Each row is a point on a landscape with many valleys, with its height.
A ball rolls from a point to the lowest of its 4 nearest points, and stops where none of them is lower. Distance is the straight distance between rows; heights are no part of it.
K_204: [ -6  -2  -7   4  37  -8 -20  17 -12   5  37 -20   6  -4   7 -31  25   3
  21  -5 -12   6]  h=3.20
K_845: [ -9  -7 -12  18   9 -29   1  12 -29  -9   5  11 -10   5  30   0 -24  -3
  -4   2  -6  -8]  h=3.24
K_177: [  6   0  18  -9  -9   3  25  -6   5   4 -34   0   5  14  -5  14 -18 -10
 -18   3  14  -6]  h=3.31
K_73: [  4   7 -11  -2   9 -34 -10  19 -14 -12  10   9   0  23  38   2 -24  -8
   4   5   6  -9]  h=3.02
K_512: [  1   1 -11  -6   3 -15 -13 -16 -22   7   4  10  -7 -14   5  13  17  15
  -8 -18 -16 -33]  h=6.33
K_50: [-11 -12  -7  13 -22 -14  -5 -32 -13   3 -15  14 -19 -17  -3  22   8  21
 -30  -1 -22 -38]  h=5.63
K_336: [ -4   4 -17   2   1 -13  -6   6 -22 -14  -1  12   6  13  31   0 -24 -24
   0   8  12 -13]  h=2.68
K_274: [  6   9  -5 -17  31   0  -7  16   5  -6  14 -14  16  16  12  -8   5 -21
  19   7  -3  23]  h=3.40
K_819: [  0  -8   5   0  -5   3  13  -9  11   0  10 -16   1  -7 -20 -12  26  11
   9  -9 -15   4]  h=2.01
K_381: [  2 -12  15   5 -20   1  13 -11  12   3   4  -7  -3   8 -23 -12  -2  18
   1  -1 -23 -13]  h=3.22
K_115: [ -8 -20   3  -2  -9  -6   2   1  22 -17 -10 -16 -17  10 -11   9 -32 -20
   6  12   4   1]  h=4.16
K_482: [ -2   8  -1  11 -19  -5  -7  -1  44  11 -23  11  15  12 -11  25 -20 -11
  16  18  43  14]  h=3.90
K_316: [-13  12  14 -24  11   2 -11 -12   0   4 -14   1  18   6  16  25 -23 -10
  -9  12  29  15]  h=1.25
K_795: [-21 -43   1  11 -14   8 -10   7  -1 -14   2 -15 -16 -27 -10  -1   8  -4
 -11  -8 -13 -13]  h=4.12
K_762: [ 12  34   2 -11  -5   8  32   9  15  32  -9  14  34  15  19  -2  11 -11
  -6  10  20  19]  h=2.76
K_131: [-15 -15 -29   6   1  23 -16  24 -22  11  22 -23 -16 -30 -20  -2  20   6
 -12 -14  -9 -21]  h=3.86
K_766: [ -6  -1  -4   0  -4  -4  -8 -20 -27  -1 -22  18 -14 -25  23  24   4   7
  -6   0  -7 -25]  h=5.44
K_489: [ 18  23   4 -33  17   6  14   4   4  11 -11   9  26   8  16  16   7 -11
  -2   7  15  21]  h=2.53
K_105: [ 11  14  -8 -14  11   1   0  10  11  10  12   3  11  21  18  17  -2 -14
  -4  -4  10  16]  h=2.22
K_577: [-12   4   0  -6   9  -1 -18  18  16 -21  11   2   9  34   4  -4 -27 -12
   6   8  10   8]  h=3.93
K_410: [-13  -2   3   2  -6   1   6   0  19 -15 -20  -5 -10  25 -18  16 -30  -8
  -4   6   4   6]  h=4.62
K_412: [-10   6  -5  -7   3  -6 -32   9  27 -15  -6  -4  -2  26  -1  10 -31 -20
   0  13  19  13]  h=4.06
K_669: [ 31  26  21 -22  21  -5   9  -9 -11   0   6   6  23  -2   8  -3  32   6
 -17  -4   0   9]  h=2.48
K_433: [  2  29  -5  -1  -6   7 -20 -15 -19  39  19  18 -16 -13  -2  -8  37  24
   2 -28 -12 -18]  h=1.73
K_246: [-12   0  -8  13  11  19 -21   6 -15   8  26  -8 -10 -13  -9 -23  20  10
  13 -13 -18  -3]  h=3.71
K_692: [-21 -23  -6   2  -9  -6 -10   7  23 -33 -22 -10 -17  -4  -5   8 -41 -25
 -14   2  10   5]  h=4.49
K_850: [  8  14  36 -13  -3  11   4  -7 -11   4 -12   1  26   0  25   6   2  -9
  -1  10  31  27]  h=2.78
K_202: [  5  12  -2  -4   5 -13   3  -4  -6  -1  -2  -4  -1   5  12  -1   2   7
  -3 -13 -20 -19]  h=3.08
K_219: [ 11  17  -9 -25  31  -6  -8  12 -12   5  12  19  30  13  28   4  10 -16
   2   0  -5   4]  h=2.91
K_163: [  2 -22  -4   3   1  19   2  32  17 -31   6 -17  15  -1  -7  -5 -23 -15
  -4  -3  17  14]  h=3.69
K_539: [ 13  29  -7  -6  21  14   1  28  22  -2  15   4  12  23   2  -5   0 -24
  13  -4   7  29]  h=3.48
K_332: [ 18  19  19 -11   0 -15   5 -14 -22  14   5   6  29 -11  19  -9  24  13
 -16  -8   9  -5]  h=2.07
K_842: [ -2  -5   1  -2  11   8   1  17  12 -26  10  -4  -2  14  -6  -1 -22 -10
   5   3   8  31]  h=3.75
K_53: [-15   1 -22  20 -10 -35  -8  -2 -18  10  -1  16 -17 -13  15  30  -6  -6
   6  -8 -28 -32]  h=4.85
K_127: [  1 -12   9  12 -35   5  10 -19  15   7  -4  -2  -7 -11 -38 -29  19  15
   3 -13  -8  -6]  h=2.94
K_223: [ 13  19   6   9 -15  -9  15 -28   0  11   0   7  17   7   2 -14  23  12
  -6 -22 -13 -10]  h=1.74
K_726: [  6   4   9  -4   7  -7  -1   7  -4 -13  -3  -3   7  19  -2   0 -21  -4
   5   2 -11 -12]  h=2.64
K_168: [  6   8  13  -6   6  -5  14  -8   2  -2  -6  -1  20   8   0   7   3  -7
 -12  -3   6  12]  h=2.45
K_395: [  3  -7  14   3 -19  -8  24 -24   4   6   0  -4   3  -4 -16   9   1  15
 -14  -4  -9 -20]  h=4.59
K_595: [  2 -14  21  10 -11  -8  19 -15  18  -8 -11  -5 -16   8 -22  -1  -8   7
   1  -1  -7   0]  h=3.85
K_516: [-16 -17  -9   7   0   3 -25   8  -5  -4  25  -3 -16  -2 -10 -17   7  16
   8  -8 -19 -11]  h=4.08
K_436: [ 12  18  -8  -8   4   5 -26  12  21  -6  -4  -9   4  14  -7   6 -31 -26
   7  17  12  26]  h=4.23
K_342: [  7 -34 -14  13   7  13   6  14  14 -25   5 -20   2 -14 -11 -14  -4 -10
  -7   2  10  10]  h=3.23
K_376: [-19 -20  -4  25  -3 -17 -18  -1 -13  -4  17  -2 -27 -15  10  -7  -3   4
   8  -8 -21 -16]  h=3.73
K_650: [ -4 -19  15  10  13  10  18  -7  11 -13  -7  -7 -17  -5 -27 -14 -16  -7
   2   7   8  13]  h=4.26
K_979: [-28 -42 -13  26 -24   0 -19   3 -16  -6   8   0 -34 -24   6  -1 -13  -9
  -7   2 -19 -11]  h=4.25
K_587: [  1 -11   5  -2  -1  10  27   5  20  -7 -14  -3 -15   9 -15 -11 -13  -7
   9  10  17  12]  h=3.64
K_654: [  3 -18 -20   2  20  28   0  18   4  -9  11 -27   7 -11 -11 -17  31  -3
  -1 -12  -3   6]  h=3.58
K_913: [ -7 -22  12  19 -22  -6  20 -24  22 -18 -12  -9 -16  10 -24  11 -15  12
  -4  11 -24 -22]  h=4.54
K_814: [  3  25  -7  -4   5  -3  -1 -14 -10  23  20  14   1  -8   7 -10  40  29
  -8 -15  -7 -19]  h=0.76
K_963: [ 11  19  10  -1 -16  -8  -5 -29 -12  23   7  14   3 -23   0   3  34  37
 -16 -14  -4 -11]  h=1.94
K_817: [  7   2  -6  13  -7  10  27  14  24  11 -12  17  -1  26  -9 -16 -12  -6
  14  15  18  31]  h=6.29
K_907: [ 14  15   3   0   0   3  38  -5  22   2  -3   2  25  16  -8 -23   1   1
   6   8  -4  19]  h=1.89
K_678: [-15 -18 -22  -1   1  22  -6   3  16  -7  14 -23   2 -27 -16  -5  18   3
  -9 -21  -5  -9]  h=3.25
K_253: [ -1   9 -18 -12  15  -6 -12  13 -12   1  -9   1  20  15  34  17 -13 -14
  -6  -3  13 -12]  h=2.88
K_925: [ -9   7  -5   6  13 -31  -7   7 -16  -8   9  11 -11   1  35  -2   1   4
  11  -5 -21 -31]  h=3.91
K_369: [  2  18 -17  14  17 -28 -12   8 -36  18  22   0 -19  -9  13 -17  10   8
  15 -17 -18 -21]  h=3.95
K_378: [ -7  12 -23  -9  -5 -20 -31   3 -15  -5   6   9   4  15  30   9 -44 -17
  -4  12  14   4]  h=2.36
K_565: [ -7 -25  19  10 -21 -14   9 -23   8 -12   3  -2  -9  -3 -17   7 -10  10
 -12  -4 -21 -18]  h=4.38
K_212: [-12  -7  -4  18  -3   2 -24   9 -26  13  23  -1 -27 -31 -19 -13   8   2
  10 -17 -11 -16]  h=3.62
K_462: [  8   7  11  -6  -6   0   9   0  35 -13 -25   4  -8  27 -15  15 -32 -20
   4  15  16  13]  h=5.24
K_302: [ -9  -9   3   2  -4  -7  20  -7  10 -11 -13  -5  -3  15 -17   4 -29  -9
  -7   2  -8  -6]  h=4.28
K_503: [ 11  30   7   2 -25   7   2 -22 -16  33  12   3   6 -15 -10  -7  30  28
 -16 -29   6 -26]  h=2.74
K_690: [  0  -3  -8  -5  18  24 -12  21  10 -23  16 -17   2   9  15  -8  -9 -22
   1  12   1  28]  h=3.54
K_549: [ -9 -17  -9  -1  12   4 -11  11  -8 -17   2 -15  -8  -2   0 -13  -6  -8
  12   3 -15  -2]  h=3.79
K_589: [ 11   5   4  10   5  -1  20  -6   4   1  -1 -14  18  -1  -8 -33  16  16
  25   4 -10   6]  h=1.91
K_207: [ -8 -10   6  10  -6   4 -20  -6  -6  14  14  -8 -23 -11 -18  -2  12  27
   9  -9 -22 -18]  h=3.68
K_297: [  9   6  17   5  -8   2  24   9  30   6 -20  20  -1  15 -14   7 -14  -2
   5  25  28   7]  h=5.72
K_689: [-16 -29  -7  19   2 -12 -12   8 -10  -9   9  -9 -26  -5  18 -10  -8   3
   3  -4 -23 -13]  h=3.42
K_974: [ 11  16  20 -16   4   6  -1   3  -2  13 -14   1  18   7  14  18   9 -11
  -3  -3  25  22]  h=2.70
K_57: [  2  13 -10   5   5  19  10  15  41   3  -7  20  -2  13  -2  -5  -4 -21
  22  17  19  40]  h=5.79
K_293: [ 11  16  10  -3  -4   4  20   0  25  13 -18   7  22  22   9  15  -2  -4
   0   3  30  17]  h=2.83
K_822: [ 10  14  -7  -9  21  22   6  19  31  -6   8  -5  11   1 -22 -12 -10 -31
  23   9  10  42]  h=3.43
K_971: [  6   0 -14   8   0  10  -7  19  43  -4 -19  12   6  15 -24   4 -13 -16
  25   8  31  31]  h=4.78
K_136: [ 11  18   3  -4   0  -4  18 -11  -8   8   5  -4  33  -4   3  -9  35  17
  -1  -8  -7   1]  h=1.71
K_340: [-10   4 -10   1  -5 -23 -12   6 -28  19  11   3 -34 -24   0  -2  16  11
  11 -20 -28 -34]  h=4.75
K_597: [  1   4  13  -9   0  -6   5 -23 -29  -5 -16  13   0 -24  10  18   9  18
 -21   1 -12 -22]  h=3.81
K_799: [ -1   7   1 -15  -7  -2  -6  -1  33   7 -29  11  26  10  -2  44 -13 -19
   4  13  41  18]  h=3.38
K_287: [ 21  13  10 -20  17  -7   1   8  -6   8   4  11  23   9  20  -2  16   7
  -2  -1   1   7]  h=2.65
K_935: [  6  16 -21 -12  20 -10 -22  17 -17   6   8  13  14  21  36   6 -14 -13
 -16   2  11   2]  h=2.49
K_836: [ -6 -19 -10  -4  11  12 -11  20  11 -33   5 -20   5  -3   7  -8 -20 -16
   1  14  24  20]  h=3.63
K_361: [  6  12  18  12 -16   3   7 -19   8  19  13  -9  -1 -16 -25 -16  26  22
  14 -27 -31   5]  h=2.47
K_838: [ -5   7 -26  17  11  -7 -23   9 -27  15  16  -6 -36 -20  -1 -12  21  14
  13 -13 -19 -14]  h=4.33
K_779: [  3   9   2   1  -6 -15  -1  -7  -7   3  -3   9 -12  -1  -7   6  10  20
 -10  -4 -15 -32]  h=5.41
K_254: [ -8 -16  -3   7   1  10   1  11  14 -24   1 -17  -4  -9 -12 -10 -13 -10
  -2   8  23  15]  h=3.46
K_463: [  6  14   4   1 -14   7  14   0  38  17  -8  24  14  12   1  21  -4 -13
  14   5  35  29]  h=3.04
K_843: [  5   1  12  -7 -16  -4  25  -6   1  -1 -11   3  27   0   4   5  -9   1
 -30  -6  15   4]  h=2.77
K_875: [  8  -8  14   3 -21  -7  26  -3  22  -4 -13  -2  -2  14 -13   1 -17  -4
  -1  -4   1  -4]  h=4.29
K_35: [ -9  -3   8   2  -2   1 -12 -20  -4  22  17  -2 -16   2 -27 -17  26  31
   7 -15 -21  -6]  h=4.39
K_106: [  0 -25   9  -3   3  11   9   9  10 -24  12 -27   1   6 -13 -13 -10  -3
  14   6   0  11]  h=3.61
K_282: [-17 -23   9  -5   3   4   1  -6   9 -23  -5  -9  -5  11 -10  -9 -18 -11
  -3   7 -10  -4]  h=3.92
K_701: [ -1 -35  -9   8   0  18  11   6  25 -13   9 -25  -7 -26 -13   3  12  -7
   1  -6  -7  -1]  h=2.93
K_7: [-15  16 -15  24  -3 -36   1   5 -32   8   8  11 -25 -17  21  11  -5  -7
  15 -23 -14 -19]  h=4.42
K_452: [  2   1 -22  -1  10  13 -21  19  22  -8   5 -14   2   2 -11  -1 -27 -25
   7   2  26  35]  h=4.53
K_180: [ -3  -9  -3   7  -1   4   6   8  20 -16 -12  -2  -3  26 -21 -10 -28 -21
  15  14  12   8]  h=4.51
K_60: [ -5  -7  -2  13   8   3 -21  12  -6  -4  14  -2 -15  -4   2 -19  21   2
  -2  -1 -16  -9]  h=3.98
K_960: [ -8  -1  -5   7 -18   1  -6 -37 -26   7 -15  24 -30 -29   3  37  23  21
 -17  -1 -10 -21]  h=0.86
K_338: [ -6   4 -15  15   4 -28  -5  -4 -19   6   8  17 -13 -14  18  11   0  -2
   4 -13 -14 -30]  h=4.63
K_289: [-13   3   3   4 -13 -18  -4 -16  -2  -5  -8  11 -22  -4   5  15   2  13
 -17  -3 -29 -28]  h=6.82
K_63: [  0 -21 -28   9   3  23   7  -1   7   7  10 -28  -8 -27 -34   3  29  12
 -25 -16  -4 -15]  h=3.74
K_939: [  4  11   9 -11   6 -10  -1  -3 -14  19   8  12  11   1  17  -3  14  11
   3 -15 -10 -19]  h=3.89
K_92: [ -2  -7  18  10   0  -5  13 -12  10  -9  -3 -10  -2   3 -26 -21  19  11
   7   4 -20   3]  h=2.44
K_527: [ -4 -21  18  11 -14  -4  17 -19  21 -15 -11  -1 -13  10 -19   9 -29 -12
  -2   2 -12  -8]  h=4.21
K_442: [  4  12 -15 -16  28   0  -9  18 -15   4  26   2  15  23  20 -11   5  -7
  -3   7 -13  -8]  h=2.75
K_273: [ 14   0  11  19 -32   5  26 -19  16   8  -2  -4  11  -1 -22 -20   9  17
   7  -9 -23   2]  h=2.79
K_782: [ 12   8  -2 -13  32  -6   4   1   3   2  18  11  17  22   8  -4   4   3
 -10  -5  -5  -5]  h=2.50
K_421: [  8  -2  13  -6 -14 -18  21 -17  12  -2 -17  -4  13  11  -9   0 -17  10
  -6  -5  -6 -13]  h=4.72
K_4: [ 16  15  -6 -14  22 -16  -7   0 -17   8   6  15  19  -1  32  -6  27  10
  -1   0  -9 -10]  h=3.18
K_731: [ -5  -4 -17  16   3  18 -20  22 -33  16  25  -1 -32 -21 -22 -14  26   6
   1 -23  -6 -24]  h=3.59
K_216: [ -5  -4  28 -28  10   9  -5 -12 -26   4 -26   2  11  -2  19  15   8   8
  -7  13  10   8]  h=1.31
K_551: [ -6 -31   1   5 -11   9 -10  -5   0 -10   7 -17 -23 -23 -22 -10  13   8
 -17   1 -23 -22]  h=4.24
K_670: [-16   1  15 -17  18   5 -23  -4 -29  -4 -27   5  23   2  24  20  -8 -13
 -18  12  18   1]  h=2.81
K_244: [ -9  -8  -7   9  -5 -29  -5   3 -22  -9   1  10 -12   1  19  13 -16   7
  -4   1  -8 -30]  h=3.53
K_330: [  0  14  -5 -21   5  -6   6   2  18   7  -7  -1  10  24   1  27 -17 -18
   8   2  15  15]  h=2.05
K_787: [ -5   8  -5  -4  -9 -15 -10 -21 -37  23 -14  24 -32 -33  14  30   7   9
 -10 -18 -12 -33]  h=5.05
K_897: [ 14  -2  -1  -3   0  -7  23  -4   9   3  -1  -2  17  11  -2 -10  17   0
  -5   3 -11  -3]  h=1.92
K_367: [ -1  -1  13 -12   0  -6   5 -18  -4  -7 -18  -1   6   5   6   5  -5   4
 -25   3   0 -15]  h=5.32
K_810: [ 12   4   9  -3   6  -3  19 -11   6   7   7 -12  10   8  -7  -8  13  19
   8  -4  -8  10]  h=1.67
K_920: [ -8 -10  -7   8 -15  -6 -18  -6 -13   3   9  -7 -31 -16 -20  -1   5   9
   6  -5 -15 -22]  h=4.22
K_738: [-23  -5  -3  27 -16 -36 -12   4 -29  -6  23  -4 -29 -34   4  -5  -1  -1
  13  -6 -11 -18]  h=4.18
K_307: [  9  10  -2  -3  17  13   2  13  20   4  13   0  12  20   0 -10  -5 -19
  22  21  10  36]  h=3.15
K_38: [  7   4   9   4 -22   6  29   5  28  16 -22  14   8  22  -6 -14 -14   6
  15  19  19  10]  h=6.07
K_456: [  4   9  -1  -8   6  20  34  10  16   0  -5   7   4   7  -4 -20   8   3
  24  14   8  31]  h=1.26
K_987: [  7   1  16   0 -15   6 -19 -30 -35  21  -6  13 -10 -32  -2  12  26  31
 -20 -13  -2 -21]  h=4.27
K_609: [ -8 -16   1  11 -14  -3 -10   7  -4 -14   5 -14 -18  10  -2 -19 -20  -7
  -2   0 -10 -11]  h=3.65
K_241: [  1  -3   7  13  -3  15  41  -2  20   8  -9   3   0   2 -16 -25   2  11
  19  19  -3  30]  h=1.87
K_95: [-12 -16 -12  14   0  12 -19  24 -14 -16  21 -16 -11 -16   4 -19  -1   5
   0  -8 -13 -20]  h=3.97
K_59: [ -3   6  31 -20   0   5   2 -21 -28  -1 -20   1   7 -21   9   7  11  12
 -10  -3  -5  -6]  h=1.88
K_19: [ -8 -13   0  15   9  25  -5   1  -1   4   9 -24  -8 -21 -15 -19  31  13
   2 -12 -13  -1]  h=3.37
K_659: [ -7   9 -13 -14   8  -6 -30  10  -2  -8  10   9   9  20  26   4 -30 -13
   1  11   6  10]  h=2.15
K_243: [  0  14 -15 -22   1   6 -26   5  13   9  -6   4  14  17  20  35 -15 -15
 -10  11  22  13]  h=1.63
K_334: [-13 -31 -19  11 -18   2 -19   7 -15   6  23  -9 -16 -34 -14  -9   9  -7
 -13 -13 -11 -10]  h=4.04
K_613: [  2 -19   1  -1  -4 -10  -7 -12   3  10   6   8  -8  -6 -22 -14  13  20
  -3  -2 -21 -14]  h=4.69
K_230: [ 15   8  11   8 -24  -3   2 -27  -7  21   2   3 -10   9 -18   1  23  25
 -11 -14 -13 -25]  h=2.85
K_296: [  8   1   7  -3  -4  -8  14 -12  10  15  14   3  15  -2 -11 -14  31  20
  -7 -16  -6  -2]  h=1.29
K_400: [  7 -13 -16  -7  36  41   0  13  12 -24  11 -11  16  -8   2 -12   0 -19
  11   3  14  18]  h=3.72
K_249: [ -5   2  -6  -8   2  -9 -11   2  -7  -3 -11   4   4  15  11  10 -24   1
 -12  18   0  -7]  h=2.33
K_750: [  1  -1   4  11 -27  -7   7  -1  31   1 -28  14   6  24 -15  29 -23  -2
   5  12  34   7]  h=4.84
K_837: [-12  12  43 -20   5   6 -14  -9 -11  11 -15   7  13  19  24  20  -4  -9
  11  16  14  27]  h=2.89
K_743: [  0  -3 -10  -3  22   8 -12  20  -8 -19  22  -6  13  18  12 -16 -13 -17
   7   1   2  26]  h=3.49
K_444: [-21 -14  -9  10   0 -23 -15  11 -30 -12  15  12 -24   0  27  -7 -14  -6
  20   2  -6 -16]  h=3.11
K_67: [ -7  22 -15   2   1   0 -15   5  29  -8  -4   1   6  23 -13  24 -37 -19
   8   8  19  24]  h=4.31
K_967: [  7  13  15 -15   2   2   5  -9 -22  13  -5   4  12 -24  11  -4  24  26
  -9   0  -4  -9]  h=2.82
K_121: [ -8   4 -11  14 -13  -4 -16  -4 -15  19  10  10 -26 -13 -10   2  11  27
   6 -15 -23 -25]  h=4.19
K_803: [  5  -7   3  -6  -8   3 -16  19  19 -22  -3  -1  -4  15 -17  -4 -27 -30
   9   8  19  13]  h=4.44
K_370: [-17 -33   1  14 -17  -3 -13 -26  -7  -5   7  -5 -21  -1 -10 -11  -4   8
  -4  -2 -24 -30]  h=4.99
K_729: [  0  16  15  -1 -18  12  -2 -13  17  14 -23  13  20   2  -6  42  -3 -18
  -1   7  31  22]  h=3.27
K_586: [ -7  -4   3   4  -1  15   1 -16   8  -1  12 -22 -17 -13 -21  -8   7  24
   2  -5 -20  -9]  h=2.73
K_200: [ -1 -17   9  26 -25  16  16 -16  12   5  -2 -14 -10 -34 -35 -14  21  20
  14   4 -16   2]  h=2.69
K_176: [ -1   5  -8 -13   9  -6 -11   9   9   1   1   6  14  14  13   7 -23 -16
  -7  16  12   6]  h=1.99
K_90: [-22  -9 -15  -2   0 -14 -19   7 -16 -10  -2   0  -9   0  18   3 -24   1
   0   8  -9 -19]  h=2.80
K_323: [ -8   8   5  -9   3 -17  -3   1 -34 -12 -17   0  -8 -14  36  25 -12  -4
 -15  11   3 -19]  h=3.76
K_45: [  9   2   4  -4  21  -2  14  -2   0  -7  15 -10   6  12   0 -11   3  -6
   1   1  -6   8]  h=2.00
K_399: [ -6 -38  10  11 -21  25  15 -10  15 -10  -4 -18 -12 -30 -30   2  15   2
  -9  -2  -7  -5]  h=2.67
K_637: [ 15  26  -2 -16   4  -1  16  -2  21   4   1   3  23  15   2  10  -1 -17
   8   0  12  23]  h=2.31
K_550: [ -1  -7   3  11 -25  -7  13 -32  16   8  -4  -2  -8   0 -25   7   5  12
  -5  -5 -26 -15]  h=4.01
K_921: [  4 -14  12   1  -4  -6   1  -2   4 -15  10  -8 -11   3 -11  -3   5  13
   1  -6 -18   1]  h=3.28
K_641: [  5   0  -2  -1   5  13  15   6  17  -8  -2 -12   9   8 -17 -14  -8 -16
  19  13  14  31]  h=2.43
K_160: [ -1  18 -14 -14  17  -6 -20   9 -23  -2  -6  10  10  10  42  12 -22 -13
   1   8  24   8]  h=3.83
K_908: [  5   0   6 -10  11 -14  10  -9  -2   6  -2   8  11   8   0  -5   9  12
   0   7  -6  -6]  h=1.98
K_96: [ 11  13 -12   2  25 -20 -16  14 -17  -5  17   2  -1   9  28 -16  22   4
  14   0 -16  -2]  h=3.00
K_736: [ -3   2  23 -15  -1  -5 -11 -25 -33   0 -30   8  -6  -4  28   6 -10  -5
  -3  19  10   0]  h=1.86
K_308: [ 18  20   4 -26  31  13  15  10 -22   9  17  14  36  13  20   2  18  -7
   5   6   7  16]  h=3.19
K_559: [  0   1 -15  -9  16 -15   1  12 -11  -4   3   0  10  19  32  -1 -16 -12
   0  12  -2  -5]  h=2.92
K_321: [ -2  14 -10   7  21 -25  -8  15 -24  -4  15   5  -2  11  17 -11   5  11
  12  -5 -15 -10]  h=3.34
K_958: [  5   6  14 -20  17   5 -17   5  -6  -6  -6   0  13  12  20  32 -10 -19
 -21   4  24   9]  h=1.58
K_628: [  9   7  12   8  -8  -2   0 -14  -2  14   8  10  12  -7  -2  -2  24  25
 -13  -8 -10 -24]  h=2.34
K_709: [ -1  -2  -8  -5  12  -8   3   2 -14  -3  -3  10   6  17   7  -3 -14   0
  -5  -2  -4  -7]  h=2.71
K_878: [-15 -37  -9  11 -13  13  -9   7   7 -24   1 -16  -7 -15  -4  -2 -14 -15
 -27   1   9  -8]  h=4.15
K_718: [-13 -21   3   9 -13  19  17  -9  20  -2   0 -19 -10 -16 -30 -17  12  14
   1 -11 -11   2]  h=2.39
K_29: [ -7  -1   0  17  -5 -12 -16  -5 -15   3   7  10 -21  -6   2   8   5  17
  -2  -7 -28 -32]  h=5.31
K_186: [ -2 -18 -22   8  -1  18  20  14  13  -7  13 -34   1 -26 -25  -7  26   7
  -4 -15   9  -2]  h=3.29
K_305: [ 12  -5   4 -15  16  -3   0   8   4  -4   4  -8  16  23   3  -8 -12  -7
  -3  -7   0   0]  h=2.28
K_759: [ 14   6 -18  -4  24  33  -5  32  18 -12   0  -6  -1 -10 -16  -6  -5 -26
  10   4  24  45]  h=4.40
K_357: [-14 -31  10   6 -17  13   4  -2  18 -24  -6 -13 -19 -10 -19   4 -18  -8
 -10   4  -7   9]  h=4.09
K_247: [ -4   1  -3   6  -2  12 -21   9 -17  19  12  -6 -34 -17 -20 -15  25  26
   2 -17 -12  -9]  h=3.26
K_770: [ -1   1   1   1  12 -11   2  -2 -12   4  23 -14   0   9  -1 -15  19  12
   7  -3 -19   3]  h=2.61
K_104: [ 18  25  19 -21  -6  13  20  -3 -13  11   4   2  51 -16  25  -2  24   2
  -6 -12   4  25]  h=3.41
K_600: [  0   2   6  -9  23  -2  -4  -3 -44 -10 -13  11   1 -17  28  16  -5   4
  -6   2  10  -4]  h=3.88
K_872: [-23 -44 -18  13 -21  14 -12   4  -1 -15  -6 -15 -22 -29  -7   2 -17 -12
 -22   1  -8 -28]  h=4.17
K_857: [  3   4  12   2 -28  -2   1 -31  -2  21   1   6  -2 -14  -8  12  24  29
  -9  -8 -12 -25]  h=4.61
K_135: [ -5  20  -6  11  -3   1 -20  -2 -24  21  17  18 -30 -11 -14  -1  29  18
   2 -12 -14 -18]  h=2.58
K_880: [  9   3   7  28 -29  14  33 -14  19   8   6 -12   0 -25 -25 -30  19  16
  13  -3  -8  13]  h=2.86
K_735: [ 13  10  -4  -6  -5  10   0  13  27  -6   0   8  16  28 -12  -1 -15  -3
  14   9  19  23]  h=3.60
K_116: [ 17  21  18 -15   0  24  19   3 -10  21  -7   4  27  -6  29   6  23  -7
  -7   4  19  41]  h=3.01
K_17: [ -8   2   1  18   1 -10 -31   5 -23  12  15 -12 -41 -19 -13  -3  12   3
  12  -5 -28 -14]  h=4.07
K_309: [-32 -22 -16  31 -29 -12 -11  -1 -26   5   3   2 -37 -30   0   7  -4  -4
   6  -6 -26 -17]  h=4.43
K_267: [ 19  21  -9 -22  28  -2 -19  13 -16  -2   3  24  15   9  22  17  -2  -6
 -10   1  14  16]  h=3.07
K_229: [ -8 -22   5   0  -5  -9  -3 -10   3  -9  -3   1 -16  14   4  10 -16   3
 -16  -4 -20 -32]  h=5.80
K_157: [-21 -13 -14  -6  -6  -9 -28  10   9 -27   7  -5 -10   8  11  -7 -34 -19
  -1   7   7   8]  h=4.46
K_493: [ 11  11 -20   4  16  42  20  24  28  -7 -10 -11  11  -1 -16 -16   3  -9
  12  17  26  36]  h=3.47
K_206: [ 15  21  -7   5  -7  10   2   1  44  16 -18  18   8  26  -9  24 -17 -19
  19   6  38  15]  h=3.50
K_813: [ 13   8  15 -15  -1   7  14   1   8  13 -17   5  26   6   5  22   2 -14
  -7  20  28  16]  h=2.72
K_494: [ 13  25 -11   5  -5 -22  -4 -16 -18  32  18  17 -12 -24  -2  -3  21  27
   9 -23 -12 -22]  h=2.25
K_869: [ -5  10  -2 -16  25  11 -28   4 -27   7 -19  17   8 -10  39  17 -15 -14
  -7   6  21   4]  h=4.34
K_201: [ -2  -9 -11   3  12  31  20   6  16 -19  -4 -21  12 -10 -14 -10  16  -3
   1   6   6  21]  h=3.87
K_261: [ -4  -7 -13  -3  -5   2 -24  11  15 -24 -20 -10  -3   8 -14   5 -39 -23
   3   2  20  26]  h=4.30
K_228: [ -8   7  -4  -3  -7 -10  -7 -25 -31   7 -13  13 -23 -28   9  12  21  22
 -20 -21 -13 -29]  h=1.03
K_772: [  2  -6   4   7 -14  -3  27   4  20  -3 -22   0  -2  25 -15  18 -28  -5
   0  18  26  -1]  h=5.43
K_604: [-13 -15   0   4  -3 -10 -18  15  15 -30  -7 -15 -20  10   5  -3 -27 -14
   4   1   8  11]  h=4.37
K_174: [  6   4  10 -17  24  -6  -9  10 -25  -4 -13   7  13  -2  28  18   6   0
  -2  16  20   8]  h=1.79
K_727: [ 17  18  19 -16  -1  -9   5  -9  -8   2  -8   0  16   0  10  -5  22  12
 -12   1   9   5]  h=2.37
K_467: [ 12   9  11  -1   2  -7  27  -8  17  -6  -3  -3  12  19 -11  -1  -4   2
  -1   2   7  21]  h=2.26
K_189: [  2   1  13 -18  12  -1   5 -13 -15  13 -17  -3  27   1  21  22  -2  -3
 -14   9  18   3]  h=0.98
K_582: [18 15 11 -7  6  2 28 -4  6 13 -2  6 27  9  2 -7  9 -8  1  6 16 16]  h=2.19
K_720: [ 11   0  -4   6   1  28  28  16  28   1 -23   2   5  -6 -11 -33   6   2
  23  20  12  25]  h=2.14
K_371: [ 11  32  -4   1 -10  20  38  19  18  19  -5  22  15  28   5 -13  -2   3
  23  13  18  27]  h=6.48
K_119: [ 24   8   9   7 -21  10  30  16  18  18 -13  16  14   9  -4 -20  -5  -6
   7   8  18  21]  h=6.26
K_798: [  8   6   6  -4   0 -20   9  -4 -32   2  -2  11  -1 -16  14  11  25  12
  -8   5  -6 -18]  h=5.16

Where does a ball stop that starts at each point below?
K_750 | K_456
K_971 | K_456
K_338 | K_176
K_334 | K_814
K_4 | K_296
K_17 | K_814
K_798 | K_189
K_219 | K_296
K_116 | K_456
K_289 | K_814
K_462 | K_456
K_53 | K_176
K_731 | K_814
